Each row is a point on a landscape with many valleys, with its height.
From any point a ball takes the steepest step (drop divided by distance) to one of its 2 nearest points. It stops when none of these is lower. Distance is the straight distance between rows; heights are no part of it.
j_899: [ -9   8 -16 -18  -8   5 -16  -6   1  -2  -6 -10   8  14   8   6 -11   4
  -8  -8  27  -5  -2   3   5  12 -40  35   5 -10  12   7]  h=703
j_345: [ 14  -2  -7 -30  -3 -26  -2 -14  -1  -2 -47  21  -9 -18  19   5   6 -22
   3 -18  -7  15 -13  33 -30 -31 -12 -22   4   3  18 -24]  h=609
j_373: [ -2  32   3 -14 -16   1 -11  -4  22 -16 -34 -23  21 -36  23  -5  -3  -5
  15  25 -24  22   2  30 -34  -4 -31 -16  21 -18  -8  27]  h=679
j_723: [ 13 -23 -38   1  11  13  11 -10 -17   2  -5  37 -17  22 -22  24 -11 -19
 -28 -31  51 -14 -17 -13  30   7   5  22  -9  -8  32 -12]  h=758
j_526: [  9   7  21  -5 -15 -11   9  15  21   0  -7 -36  18 -25  30 -16   0  10
  25  23 -14  19  16  18 -27  11   2  -3  13  -3 -18  29]  h=278
j_13: [-17 -15   9 -17  13   0   5   2   4  -6 -13  29 -11  -7 -26 -23  16 -35
 -13  14   1   5   9 -12 -12 -44  16 -34   3 -16 -15 -13]  h=477
j_218: [  4  21  38  21 -10 -12  25   0  10   9  26 -19   1 -20 -13 -20   2   4
   7  58 -66   7  -5  10 -26  -6  21  -8   4   1 -22  17]  h=830
j_996: [ 34 -27   3  -8  11 -29   6 -14  -3   9 -17  24  -8   1  14  17  14   2
  13 -37   9   4  -8  15  -4   4  17 -12 -13  14  13 -17]  h=307
j_967: [ 12  -1   4 -13  -4 -11 -18  23  21  -5 -15 -34  20 -32  19 -11  10   1
  31  13 -11  26  37  11 -29   4   9  -7   3  -9 -35  12]  h=318
j_915: [-19  11  -4   5 -23  44  -8  26  -8  19  19  -6 -12 -12  35  -8 -37   1
 -37  -4  17 -29 -31  19  11   5 -10   2  28   7  23  10]  h=622
j_370: [ 43  -6 -20 -33  -8  10  -5 -25 -16  10 -29  -3  -2 -28  29  31   1  17
  -8 -43  10  -9 -31  13   5  12 -24  14  -2 -12  27 -21]  h=897
j_868: [ 34  -6  -8 -25 -11 -10 -10 -22 -12  14 -23 -10   5 -17  30  32  20  10
  11 -37  -4   6 -21  12  -9  19 -33  13 -12  -7  15 -12]  h=883
j_155: [  5  14  -2 -23 -11 -19 -17  -5   8  -7 -51  -1   2 -26  23  11   9 -15
   3 -13 -19  19 -14  38 -42 -30 -34 -24  14  -4  15  -9]  h=631
j_749: [ 30   2  13  -2 -26 -10  10   0   4  20 -14 -11   1 -21  33  14   3  -1
  13  -5 -16   3 -29  23 -21   4 -17  -7   1  14  13  -5]  h=128
j_882: [  2   3 -22 -25  27 -10 -34  -8  -2 -13 -45  14  -6  13   0  22  17 -10
  13 -50  21   5   7  12  -5 -10 -22  13  -9 -20 -15 -37]  h=816
j_463: [ 14 -15 -10 -21   1 -21  12 -10   2   9 -30  38 -18  -7   8   6   0 -25
 -16 -25   9  -6 -17  27  -9 -25  -1 -16   5   8  28 -30]  h=586
j_390: [  1 -12   9  12  -7   6  19   5  16  24  32  23 -13  10   4   7 -16  -5
  -8   3  -1 -17 -22   4  10   2  24 -12  11  21   7  -3]  h=259
j_398: [ -5 -15   9  -4   4 -10   1   5  30  10   4  -6   2   9  15  -3 -11   3
  12   5  17   4  12   5  -4  10  19   5  13   8  -7  13]  h=420
j_555: [-13  34 -32 -12  35  15 -32  -6  -9 -12 -27  14   9  14 -19  12   7 -12
  25 -32  28  -3  27 -12  10 -18 -36  21   4 -28 -42 -33]  h=232
j_388: [ -7  -5   1   3 -32   9  -5  19  22  25  14 -20  -8  -7  46  -3 -35   4
 -15  -8  29 -23 -21  40  -9  22  -3   4  20  12   4  23]  h=577
j_805: [ 21 -21 -27 -26  16 -11  -4 -17 -10   1 -34  20 -12   5  -1  22  -4 -11
 -15 -43  27  -8 -10  14   5  -6 -23  17  -7 -11  25 -28]  h=773
j_216: [ 35 -13   5  13  -7   8  23  -8   2  26  15  16 -16   5  20  22  -9   1
  -2 -18   4 -20 -20  -1   7  19  27  -5  -3  26  12  -8]  h=311
j_954: [-13  -3   1 -20  16  -4  -2   9  11 -11 -14   3   7  -6   1 -11  16 -18
   3  11   4  21  14 -13 -10 -20  -5  -8   5 -17 -10   0]  h=408
j_586: [ 14   9   4 -10 -24  -2  -7 -11  -7  -3  -4 -43  22  -9  27  11  12  30
  12 -12   3   0  -2 -11  -4  41 -35  27 -11  -8   6  17]  h=132
j_496: [  3   3   8  26   1   0  18 -13  10  10  28  39 -37  14 -18   4  -7 -16
 -26  19 -42 -37 -35  -1  -3 -10  37 -15   4  12   4 -28]  h=601
j_554: [ -3   7  21   4 -19  -9  10   6  24  14  10 -17  10 -17  24  -8 -11   1
  11  31 -17  12  -6  16 -19   3  -2  -5  13   4  -4  24]  h=246
j_707: [ 29 -32 -22 -17   2  -5   1  -7  20  28  -3  22 -10  13  10  28 -23  -3
 -14 -43  44 -13 -16  37   5   6  19   7   9  17  17   0]  h=329
j_331: [  4 -20  11  23  14  -3   7   5   7  -6  23   3   0  10 -34 -32  17   7
  10  28 -21  13  31 -29   9   0  54 -35   4  14 -16   6]  h=756
j_382: [-39   4   9 -12   5   8  20  11 -12   0  23  14   5  10 -35 -40   6 -22
 -36  43  -7  -2   5 -20  14 -25  10 -11  19 -19  -6  15]  h=808
j_648: [ 10 -38 -17   0  22 -13  -2  -7   6  -2 -22  34 -21  24 -18  20   3 -21
  -4 -40  39   0   1   1  17  -2  28  -5 -19   4   8 -16]  h=599
j_922: [ 29 -11   3  -6   0 -20  11 -18 -25   8 -33  27  -7 -12  14  22  16   0
  -3 -26  -2   4 -22  13  -2   3 -17 -11 -19  -1  26 -26]  h=269
j_599: [ 17   6  11   0  -8   0  -1  14   0 -25  13 -63  31 -11  11 -21  15  22
  28  21 -13  27  47 -10  -7  26   0  22 -14  -2  -9  20]  h=345
j_33: [ -4  12 -16  -4  31   3 -25  -6  -5 -12 -18   8  13  22 -15  19  15  -1
  23 -31  26   4  31 -18  10  -2 -21  28 -17 -16 -26 -22]  h=292
j_134: [-45 -16  -8  -1  10   1  -9  25  23  17  34   3  -4  20  -6 -30 -36  -4
 -15  10  43 -10  16  14  20  -6  18   6  14   2  -5  26]  h=493
j_6: [-23  -8 -14   5  18   6 -23  26  28   0  27 -30   5  15  -8 -26 -22  15
  20  -3  39   4  51  10  14  18  21  32   2  23 -34  27]  h=693
j_48: [ 10 -19  13  10   9 -31   7 -11  11  12 -13  43 -23   7  -6   8   9  -3
   7 -15 -13   6 -10  21  -9 -18  34 -42 -11  20   3 -25]  h=466
j_179: [-20  14  13   1 -25   1   7  22  13   4  16 -14  17 -24  10 -24 -19   0
 -10  35  -9   3  -1  21 -18   5 -10  -6  22 -12   0  33]  h=212
j_587: [ 26   3 -10 -17   4 -14  -4 -28 -45 -10 -39  16   4 -13  14  21  28  -4
  -7 -29  -7   8 -25  -6  -1   6 -40   6 -15 -22  27 -34]  h=237
j_416: [-10   2  22  -2  14 -11   8  -9 -34 -20 -31  26  -1 -27 -24 -25  42 -20
  -5  32 -35  21   2 -24 -13 -35  -5 -32 -15 -28 -13 -16]  h=559
j_47: [ 18  21   0 -16 -12 -16 -13  -6 -12 -13 -24 -44  28 -14  26   9  20  22
  35  -9 -20  20   8 -13 -14  24 -44  32 -16 -24   0   2]  h=171
j_337: [  8   0 -32 -24  -3  34 -11  -4 -16  10 -13   9  -8 -10   6  18 -16   0
 -31 -29  35 -19 -23   7  32  12 -31  29   9  -6  36  -8]  h=738
j_184: [ 26 -15 -12 -28 -14  -5   8  -3  13  22 -13  15 -13  -8  25  13 -20  -9
 -13 -26  20 -14 -21  38 -14  -2   1  -5  19  21  19  -3]  h=286
j_992: [ -7 -12 -20  17   4  24   8  -4 -33 -25  51  -8   7  41 -31  20 -13  20
 -17 -17  44 -10  -4 -49  37  11  -3  27 -37   4  29   6]  h=662
j_615: [  3 -25 -13  -9  16   0 -33  16  39   7 -14  -4   0  15   5  18  -6   6
  26 -35  38  13  27  12  -3  16  20  13  -3  12 -26  -3]  h=521
j_169: [ 18  19  26  41 -19   6  20  -5  -7   9  37 -13 -16   4  -3  14   1  16
   4  35 -52 -19 -17 -23  -7  14  13  -5  -8  22   6  -3]  h=865
j_788: [-34  14   7  -1 -16   4  14   0  -8  -4 -16  31  10 -24 -19 -11   1 -29
 -47  38 -39  -3 -31   4  -1 -39 -22 -21  30 -18   8   5]  h=779
j_67: [ 20 -31 -18  -9  20 -10 -10 -15   2   5 -16  14  -6  25  -7  31   4  -3
  10 -54  32   8   1   6  14  16  12  21 -16  -6   8  -4]  h=639
j_261: [-23  22 -39 -13  15  13 -38  -8  15  -7 -23   8   1  24   3  10 -18 -14
  15 -40  40  -6  11  39  10  -4 -45  25  25 -10 -27  -3]  h=470
j_384: [ 17 -28  -7  -9  -4   1  -3  -2  17  25   6   0  -3  20  14  22 -19   4
   3 -30  41  -7 -11  14   7  27  20  15   0  18  10  17]  h=372
j_461: [ 41   2   9  14 -15  -4  15 -10 -18  26  -8  12 -19 -22  20  23   0   6
   5  -5 -33 -12 -32  17 -12  -4  -7  -9  -8  23  14 -26]  h=172
j_889: [-35  10   2   4 -19  -4  -7  26  21   4  17 -22   3 -14  20 -36 -32   8
  -8  33  12  14  12  35 -21   4  -7   0  32 -12 -13  46]  h=178
j_351: [  2  26 -13 -10   1  -1 -28 -14  -2  -8  -8 -33  20  21   6  16   1  18
  25 -37  16   1  17   6   8  21 -37  44  -4 -16 -17   3]  h=395
j_524: [ 30 -15 -30 -18   6  18   1 -12 -19   9 -24  32 -13  -5  -6  21 -11 -13
 -28 -42  34 -20 -23  -1  20  -1 -17  16  -5 -12  33 -22]  h=757
j_256: [ -3  -1 -18  -8 -16  26  -9   2 -15  11   9 -10  -3  -3  13  13 -15   8
 -19 -13  27 -20 -11  -1  17  27 -34  25   4  -4  31   5]  h=722
j_784: [  8  -9 -19   0  23  -7 -14 -21 -29 -19 -33  24   2  27 -22  22  24 -12
  11 -50  26   4   9 -19  24   9 -10  23 -30 -26   9 -27]  h=422
j_490: [ 14  -2  18  11  -7  -9  17  -9 -13   5 -10  -9  17 -16  15   6  19   5
  12  15 -31  15 -10 -13 -20  -2 -14  -8 -13   0   9  -7]  h=245
j_469: [-13 -23  -3  16  19   4 -14  16  17  -8  35 -29  10  26 -21 -17 -16  19
   6   0  39  14  45 -12  27  21  39  17  -4  25 -15  24]  h=660
j_117: [  5  15  19  18 -15  -3  30   5  -4  -1  28 -29  23 -10   9 -14   2   9
  13  43 -35   7   3 -20  -3  12   1  -1  -2   8  -1  18]  h=291
j_659: [  4 -35  15  21  16 -22   6 -12 -10  -5 -15  31 -16  17 -18   8  22  -5
  11  -7   6   8  -5 -13  15  -1  36 -33 -17   4   2 -18]  h=517
j_675: [-13 -13 -23   4   3  22   7  -3 -26  -8  24  13  -4  31 -33  19 -15  -4
 -17 -21  48 -15  -3 -31  36  12 -10  35 -19   1  28   1]  h=699
j_369: [-11  -9 -41  -3  12  34   0 -10 -24   6  16  21 -16  16 -31  12 -19  -7
 -34 -36  61 -22 -19 -16  46  11  -4  38 -20   3  32  -3]  h=728
j_152: [  0 -34   4  15  17 -20  -3 -11 -14 -17 -23  30  -7  15 -22  12  28  -2
   9 -22  19  12  16 -31  23   5  16 -13 -28  -7   7 -17]  h=520
j_391: [  4 -21 -10  -2  28 -10 -23  -8  -8 -15 -26  29  -7  20 -15  21  24  -3
  15 -50  30  16  15 -16  17   3  11  12 -36  -9  -8 -19]  h=468
j_683: [ -7 -10  11  24  16 -11  -1   4  33  16  16  23 -23  21 -32 -22   6   5
   4  26 -40  -6   2   3  -6 -13  63 -45  14  17 -34   1]  h=673
j_523: [ -5  -1  13  28   7 -18  14  -7  24  16  40  32 -26  20 -29 -10  -2  -3
 -16  31 -43 -21 -17  -2  -5  -5  50 -28   5  15 -11  -9]  h=633
j_453: [  5  19 -21 -38  -6 -11 -37   0  16 -10 -46  -5  -4 -10  15  12   4  -4
  11 -22   0  11  -8  35 -22 -18 -38  -6  22 -18  -2  -7]  h=659
j_132: [ -4  13 -24 -17  -4  -3 -11 -13 -23 -17 -45  13  16 -12  -1  11  15 -18
 -21  -8 -14   8 -22 -15   4  -9 -52  14   6 -30  26 -21]  h=294
j_448: [  7  16  12  -5 -16 -10   1 -12 -13 -12 -27 -23  28 -21  17   0  23   9
  19  11 -34  20  -4 -13 -23  10 -37   8  -1 -22   8   4]  h=208
j_277: [-14  -7  17 -17  12 -18   3  -4  -6  -9 -35  30  -8 -24 -15 -17  24 -28
  -7  11  -9  19   1   8 -20 -51   3 -45   0 -10 -15 -21]  h=508
j_374: [  2  -8  11 -12   9  -9 -12  11  26  -1 -11 -10   2 -19  12  -8  16  -1
  24   5   4  22  24  -5 -22  -7   6 -12  -3   0 -25   2]  h=364
j_637: [  6  20  -5 -11   5   1 -18   0 -15 -22 -11 -40  33  -2   2   2  24  17
  39  -6 -13  25  35 -26  -6  12 -35  43 -15 -23 -11  -5]  h=211
j_43: [  5  15  14  17 -10  43  22   0 -36 -24  47 -32  15  16   7   1  -8  28
 -22  11  -2 -12 -10 -47  22  11   3  -4 -18  13  30   8]  h=596
j_236: [ -2 -28   9   9  21  -4  -1  19  20   8  11  12  -7  -2 -35 -28  12  -1
   6  19 -12  15  16 -14  -8 -16  60 -46  15  19 -33 -10]  h=718
j_458: [ -9   8 -17  10  17  18  -7   5 -22 -43  30 -26  36  32 -32  -9   4  23
  22   0  17  16  55 -20  25   2  -3  45 -31   1 -14   2]  h=296
j_387: [-14  22  12  29   4  18  16  -5   3   5  60  23 -32  14 -30 -11  -2  12
 -28  36 -43 -45 -24 -22   5  -3  45  -9  -2  17   0   1]  h=869
j_346: [  0  30  17  20 -20  49  15   9 -16   4  24 -12 -16 -15  28   0 -14  -1
 -23  21 -32 -23 -35  -9   8   4  -4   1  19  18  20   2]  h=251
j_197: [ 12 -10  21  12   9 -23   5  -4 -12  -6  -9   8  -1  -1   3   2  33   8
  22  13 -21  26   4 -26  -6   0  11 -23 -21   3  -1  -6]  h=290
j_87: [  7 -22  25  31  15 -19  -3  -4 -29 -28 -16  10  -3   2 -16   5  46  17
  35   4 -12  23  21 -40  14   9  25 -33 -30   3  -6 -15]  h=346
j_895: [  5 -23  10 -13  10 -21 -10   5  21   3 -25  22 -15  -5   4   3  18 -13
   7 -15   2  14   6  20 -20 -31  32 -44  -6  27 -17 -24]  h=417
j_881: [-15  -5   3   2   1  -1 -15  29  31   3  13 -40  11  -1   9 -23 -15   8
  17   8  24  10  41  21  -2  22  20  13  12  13 -27  32]  h=720
j_89: [-15 -10 -14 -24   7  -9   4   0  14  -4 -29  29  -5  -1  -2  -6  -6 -28
 -16  -7  17   1  -8  14  -6 -30 -13 -14  13  -8  18 -17]  h=564
j_556: [  7  20  22  -2  -1  -5  15   6  -7  -8 -11 -32  28 -42  -3 -22  26   0
  17  47 -53  35  20  -5 -18  -7  -9 -10  -3 -21 -12  22]  h=719
j_908: [ 42   6  -2 -16  -8  10  19 -11 -21  22 -25  21 -26 -33  23  19  -8   4
 -12 -15 -27 -25 -41  20  -7 -18 -10  -9   7  23  35 -30]  h=210
j_83: [-44   6   0   3  -9   7  17  10 -14  -1   8  32   6  -8 -30 -33  -6 -25
 -49  36 -17  -9 -19 -23  16 -32 -17 -11  24 -23  12   7]  h=793
j_754: [-10   1   8  23  -7   2  18  11 -11 -10  66 -24  10  26   0 -17 -23  22
 -14  29   3  -4  12 -28  14  28  36  -5  -6  25   6  30]  h=540
j_874: [  9 -29  20   6   8 -18 -11   8  35  24  -6  14 -12  -2  -2  -9   1   4
  19  -4 -11  13   1  13 -16 -16  42 -45   3  33 -25  -6]  h=360
j_852: [-26  -4   8   2   1   5  24   4  -5   4  32  19  -2  16 -20 -18  -6 -15
 -25  31   3 -15  -6 -30  16  -8  11 -10  11  -8  17   6]  h=825
j_866: [  0   0  -9  -6 -23  42 -13  20   8  31  16  -4 -22 -11  44   3 -39   2
 -27 -24  29 -31 -35  46   6  10  -5  -4  27  13  20  10]  h=602
j_411: [ 22   2  -7 -31  -2 -21 -27 -14  -3  -1 -43 -13   8  -3  26  24  17  10
  18 -37  -3  14 -10  24 -17  11 -38   9  -1 -24   8 -21]  h=868
j_423: [  4  -2  -5   8  -5  33  12   4 -43 -25  42 -20  12  20  -7  17  -3  20
 -21  -6  27 -15  -4 -53  32  15  -6  21 -29   8  33  13]  h=628
j_243: [-16  34  25  29 -25  15  18  22  10  11  48 -23  -7 -23  12 -15 -29   6
 -17  43 -47 -27 -26   8 -16   8  15  -4  19  14  -8  23]  h=199
j_518: [  5  25 -13  -4  18   6 -34  -2   3  -8 -10 -23  25  19  -3  16  11  17
  45 -38  22   4  42 -16   8  14 -20  35 -20 -11 -39 -14]  h=349
j_99: [ 17  -8  24  19 -20 -18  15   3  33  22  18  -3  -4   4  10   9 -20   4
  10  16 -24  -9 -14  22 -18   8  30  -9  16  32 -16   6]  h=253
j_237: [ 17   5  20  16 -33   0  17   4  25  27  20 -27  -9 -15  37   6 -15   9
   7   6 -19 -20 -22  33 -22  22   8  -4  13  31  -8  14]  h=207
j_743: [  3 -20   4 -16   5  -7 -19  18  48   9  -6 -12   3   8  19   6  -4   4
  22 -19  32  10  19  28 -21  11  28  -5  14  20 -28   8]  h=469
j_71: [-28  40 -31  -9   5  17 -38   5   9 -21 -14 -16   8   0  -4  -8 -16  -1
  29  -1  18   7  26  20   1  -2 -49  23  29 -27 -37   9]  h=131
j_650: [  4 -17  -8  -1  19   4 -21   8  16  -1  -3  -9   5  29  -9  10  -8  13
  34 -38  34  11  36   2  11  21   7  34 -10  11 -22  10]  h=567
j_23: [-14   3   6   2 -18  -4  -8  12   8   1  11 -39  11  -3  22  -9 -14  15
  12   9  20   9  22  15   0  29  -5  25   6   1  -4  35]  h=742
j_842: [-13   9  27  -3   9 -24   8 -17 -27 -12 -46  25  -8 -31 -15  -9  31 -26
  -7  23 -38  25  -9   8 -23 -47  -7 -44 -15 -16  -3 -20]  h=535
j_793: [  9  16  11  42  -7  16  14  -9  -2   3  45   2 -33  14 -15  12  -4  16
  -9  29 -53 -37 -23 -25   0  11  41  -9  -8  15  10  -5]  h=885
j_110: [-51  12  -7  18 -15  32  -7  33  -7  12  39  -3 -13 -11  19 -30 -43   9
 -45  10  19 -26 -23  -4  15  -4  -8  -2  22   3  26  23]  h=641
j_847: [ 22  -1 -12 -30  12 -18 -37  -1  14   1 -40  -3   0   6  18  30  22   1
  27 -46  17  15   4  21 -22   1 -11   9 -11  -5 -16 -22]  h=845
j_884: [-11  35 -31 -12  12  10 -35 -14   5  -5 -13  -6  11  26   4  12  -9   8
  36 -50  29  -6  22  24  17  12 -48  35  16 -15 -34   2]  h=434
j_800: [-23 -14 -18 -16  14   3  -1   2  15   0 -16  15  -9  17  -8  -4  -4 -17
  -8  -3  35  -1   8   0   8 -12  -7   8   8  -9   8  -8]  h=538
j_396: [ 18  -4 -15 -23 -14  21  14   3  -1  23 -14  30 -17 -18  15  13 -27 -10
 -32 -17  15 -28 -32  32   0 -13  -4  -4  23  16  31 -11]  h=254
j_202: [ -7  26  15  -6  -7   0   0  -2   7 -11 -23 -20  27 -43   5 -10   8  -6
  10  42 -44  30   1  10 -21 -11 -27 -17  19 -29   0  28]  h=700
j_104: [-13  -5   9 -10  12  -1   8   9  -3 -11  -6   8   7 -14 -20 -29  21 -20
 -10  30 -12  20  25 -27  -6 -26   7 -19   1 -20 -14   3]  h=440
j_982: [-15   4   7  22   2  11  25  -5  -6   6  45  25 -12  17 -22 -12   4  -4
 -20  34 -31 -28 -11 -34  11  -2  28 -20   3   8  10   1]  h=846
j_744: [-22  -1 -15  -4 -21  -2 -15  18  30  14   7  -7 -11   3  25  -3 -33   0
  -9  -6  39 -10  -6  43  -9  11 -12   8  24   1   5  21]  h=554
j_844: [-16   0  32   8  13   1  21  -4 -27  -7 -11  25  -1 -17 -43 -39  29 -25
 -24  46 -40  12   9 -25  -7 -47  10 -40  -9 -30 -20  -3]  h=585
j_962: [ -3  28  27  21 -36  26  19  16  -2  10  38 -39   1 -15  27  -8 -21  16
  -8  33 -24 -16 -21   3 -10  23  -1   2   8  23   0  26]  h=170
j_325: [-23  12 -11  -5 -16   1 -27  26  27  -3   2 -31   1 -18  28 -25 -33  10
  13  12  21   7  29  54 -12  19 -15   9  14 -14 -22  40]  h=130
j_790: [  0 -12 -23  -5  19  -7   1 -24 -20 -19 -35  32  -5  16 -19  10  15 -19
 -16 -23  25   2   0 -22  15  -3 -18  16 -13 -25  23 -31]  h=383
j_266: [ -3  10   6 -21 -13 -11  -5  -1  12  -7 -34  -9   7 -23  21   2  11  -9
  16  10 -13  20  -7  22 -33 -15 -22 -12  12  -8   0   6]  h=655
j_756: [ -4  12  14  13 -17  18  20   9   5  15  33  -1 -12  -1  17  -5 -15  -3
 -16  21 -14 -26 -29  -4  -5   8  14  -4  15  15   4   6]  h=213
j_791: [  4  -8 -33 -21  20 -16 -10 -25 -23 -22 -61  32  -6  11 -13  10  11 -25
 -20 -38  19   0 -16  -4  11 -21 -34  10  -7 -31  17 -49]  h=352
j_375: [  0  -3  23  16   9 -16  17  -2   2   1  13   5   0   0 -19 -23  24   2
  12  42 -36  12  15 -23  -2 -11  33 -27   0  -3 -18  10]  h=786
j_279: [ 14  11  33  23 -16 -13  21  -2   2  19  19  -9 -12 -15   2   0   5  14
  14  42 -63   3 -19  -3 -22   3  13  -6 -10   8 -11  -1]  h=847
j_454: [  5  23 -10   3  12  18 -12  -3 -23 -40   3 -29  41  17 -17   1  14  22
  37  -7   5  18  55 -24   9   1 -24  46 -30 -10 -16  -9]  h=255
j_93: [ 26   1   4  -4 -34   8   7   1  16  28  -3 -18  -8 -23  41  18 -15   3
   7  -6 -17 -18 -31  47 -25  10  -8  -6   9  22   1   8]  h=169
j_397: [ 18 -17  22  29   9 -29  18 -12  -7   7  -4  40 -36   4 -20  10  12  -5
   0   1 -29 -11 -26  11   2 -22  36 -36 -13  14   8 -36]  h=503
j_92: [ -5  16  24   6   3  -2  25   0 -13  -4   5  -8  17 -24 -11 -21  19  -8
  -2  53 -48  17   4 -25  -9 -14  -6 -18  -2 -15  -7  13]  h=736
j_940: [  1 -33   0   9  21 -24   2 -13  -4  -5 -24  50 -24  13 -19   0  16 -26
  -7 -23  21   0  -2  -9  16 -22  32 -33 -14  -4  12 -30]  h=557
j_876: [-22 -19   0   0  15  -1   0  14  24   5  19   2   0  25 -11 -14 -12  -3
  -9  10  34   5  21  -5  15  -4  28  10   9   5  -2  18]  h=462
j_98: [  2   7   1   5   4   6  -5   6 -11 -36  28 -47  36  13  -6 -19   3  26
  22  17   7  22  53 -15  15  17   2  31 -31   4  -8  13]  h=335
j_991: [-17  -3  -9  10  20  12  -6 -10 -17 -25  19  -6  16  39 -38   7   3  14
  11 -17  32   6  34 -30  29   6  -8  37 -27   2   4   2]  h=350
j_880: [ -6   8 -20 -28  -3   0 -23  -5  14  -4 -25  -7   4   1  13   8  -1  -2
   6 -12  15  -3  -3  23  -9   1 -34  11  14 -17   5   1]  h=683
j_859: [  3 -17 -12   8   8  -1   0 -12 -21 -19   7   1  16  30 -24  22  18   8
  15 -25  20   4  14 -47  23  18  -4  22 -33  -8  19   1]  h=403
j_860: [ 12   6 -12 -10 -10   0   4 -25 -53 -16 -49  10  10 -29  12  12  32 -11
 -19   0 -27   6 -35 -26   2  -1 -46   3  -3 -17  32 -34]  h=265
j_292: [ 22  -6  12   0 -32   1   9  -7   0  16   9 -40  15 -10  33  19   4  23
   8 -12   2  -7  -8  -7  -6  43  -3  18 -11  15   3  21]  h=90
j_136: [ 40 -33  -3  17   3 -15   9 -15 -12  24  -4  24 -13   5   3  34   6  12
   9 -28  -6  -5 -25   0  12  10  27 -21 -14  18  14 -16]  h=353
j_421: [ -5   3  20  -3  16   3  11  11 -20  -9   8   2   9 -23 -40 -44  37 -24
 -14  54 -42  12  33 -25  -9 -31  17 -30   3 -22 -26  10]  h=610
j_789: [  2 -15  24  13  -2 -16   6  11  46  20   8  -2  -8  10   0 -17 -12   6
  13  17 -21   7   2  20 -14  -4  52 -32  14  32 -31   5]  h=306
j_406: [-12   7  18   8  -8   2  31   3  -1   6  42  -9   9   1  -5 -27 -11   6
  -6  42 -30  -3  -1 -15  -2  -1  17 -12   8   4  -5  20]  h=260
j_253: [-13  14  26  14  -5 -13  24  -8 -22  -7 -10   9   6 -27 -25 -16  22 -14
 -16  53 -64   8 -10 -21  -8 -37 -17 -18  -3 -21   2  -4]  h=751
j_534: [-12 -12  -6  20  -7  21   4  19   3  14  60 -25  -8  29  15   1 -40  22
 -22 -20  48 -18  -4  -4  21  35  26  17  -6  26   8  36]  h=461
j_515: [ 15  -2   4  17  -1  15  30 -10 -14  12   9  44 -36   2  -6   9  -7 -18
 -28   3 -20 -32 -33 -16  10 -15  17 -18  -1   8  23 -32]  h=568
j_853: [-27  13 -33 -18  16   5 -21   0  17 -13 -14  15   2  17 -11   5  -6 -15
   8 -22  37  -6  14  12  13 -12 -34  24  10 -15  -7 -10]  h=504
j_520: [-21  24  25   2 -11  -3  24  -7  -7   0 -12  21  10 -36 -35  -4   0 -19
 -39  45 -70  -1 -29   0  -9 -44 -22 -25   9 -17  -3   0]  h=765
j_903: [-17  13 -41 -25   7 -13 -26 -18 -21 -34 -59  22   6 -10  -8   6  13 -26
 -25 -20   1   7 -14  -6  11 -24 -48   9   7 -32  18 -36]  h=321
j_46: [  4   3  31  25   4 -18  15  -6  18  12  24   3 -11   1 -23 -17   9   2
   1  49 -64   5   1   2 -21 -12  45 -19   5   7 -32  12]  h=811
j_192: [ -3 -16 -11   0  -7  10  -3  11   6  19  34 -16   4  21   3  10 -23  13
  -4 -23  48  -8   0   3  19  34   7  29 -11  18   5  24]  h=416
j_775: [-13 -13   4  22   1   6  11   7   3   0  65 -24   8  34   0  -7 -33  26
 -16   6  34 -17   5 -21  23  35  38   1  -5  28   7  37]  h=505
j_820: [-28  21 -18  -6   6  12 -34  19  20 -10   2 -23   9  -6  11 -15 -19  12
  27   1  29   7  31  30  -8   7 -22  24  18 -14 -28  15]  h=75
j_623: [  6   4 -37 -29  22 -14 -23 -15   5 -13 -45  26 -11  16 -17  20   0 -19
  -3 -50  36 -13   2  25   9 -17 -26  16   0 -17  -4 -31]  h=794
j_376: [-17  32  22  23 -15   3  30  17  -7   7  65 -18   5 -10  -2 -33 -17  14
 -24  52 -45 -21  -3  -6  -6   9  25  -7  16  10 -15  32]  h=227
j_115: [ -2 -11  14  22  -1 -20  25 -20 -19   6   6  45 -29   4 -22   2  11 -18
 -14  12 -26 -19 -28 -15   7 -25  20 -31  -7  -2  14 -32]  h=536
j_646: [-38  -5  -9  -9  -4   1 -14  28  39  12  13  -6  -7   9   5 -18 -28  -6
  -2  13  39  -3  19  39   2  -5   7   3  27  -4 -10  30]  h=523
j_831: [ 20  20  19   9 -34  26  17   5  -5  14  26 -45  -3 -16  39  10  -4  23
  -4   5 -14 -19 -13  -4   2  36  -5   9  -1  24  10  23]  h=133
j_14: [-19  39 -39 -15  22  14 -39   4   1 -20 -18  -2   8  -9 -13  -3   0  -7
  27  -8  17   8  39  -5   0 -17 -34  17  11 -23 -44 -17]  h=168
j_642: [ -8 -27  -8   4  30   6 -18  13  23  -7  14 -10  10  27 -29   6  -2  13
  19 -23  33  20  45 -21  21   9  31  22 -15  20 -20   9]  h=615
j_168: [  7  11  20  26 -18  19  25   8 -21 -17  56 -49  11   9  13 -10 -11  29
  -7  28 -10 -16  -3 -32   7  23  11   2 -13  23  11  26]  h=570
j_343: [ 17  17  24  14 -20  -5  18  -1 -14 -16  10 -49  34 -10  13 -17  15  21
  21  32 -30  20  21 -28  -8  20  -5   4 -17   7   2  26]  h=317

Where does a ball stop that starts at each point below?
j_852 | j_820
j_881 | j_398
j_915 | j_398
j_169 | j_749
j_343 | j_292
j_853 | j_820
j_152 | j_587
j_67 | j_587
j_337 | j_820
j_202 | j_820
j_496 | j_749
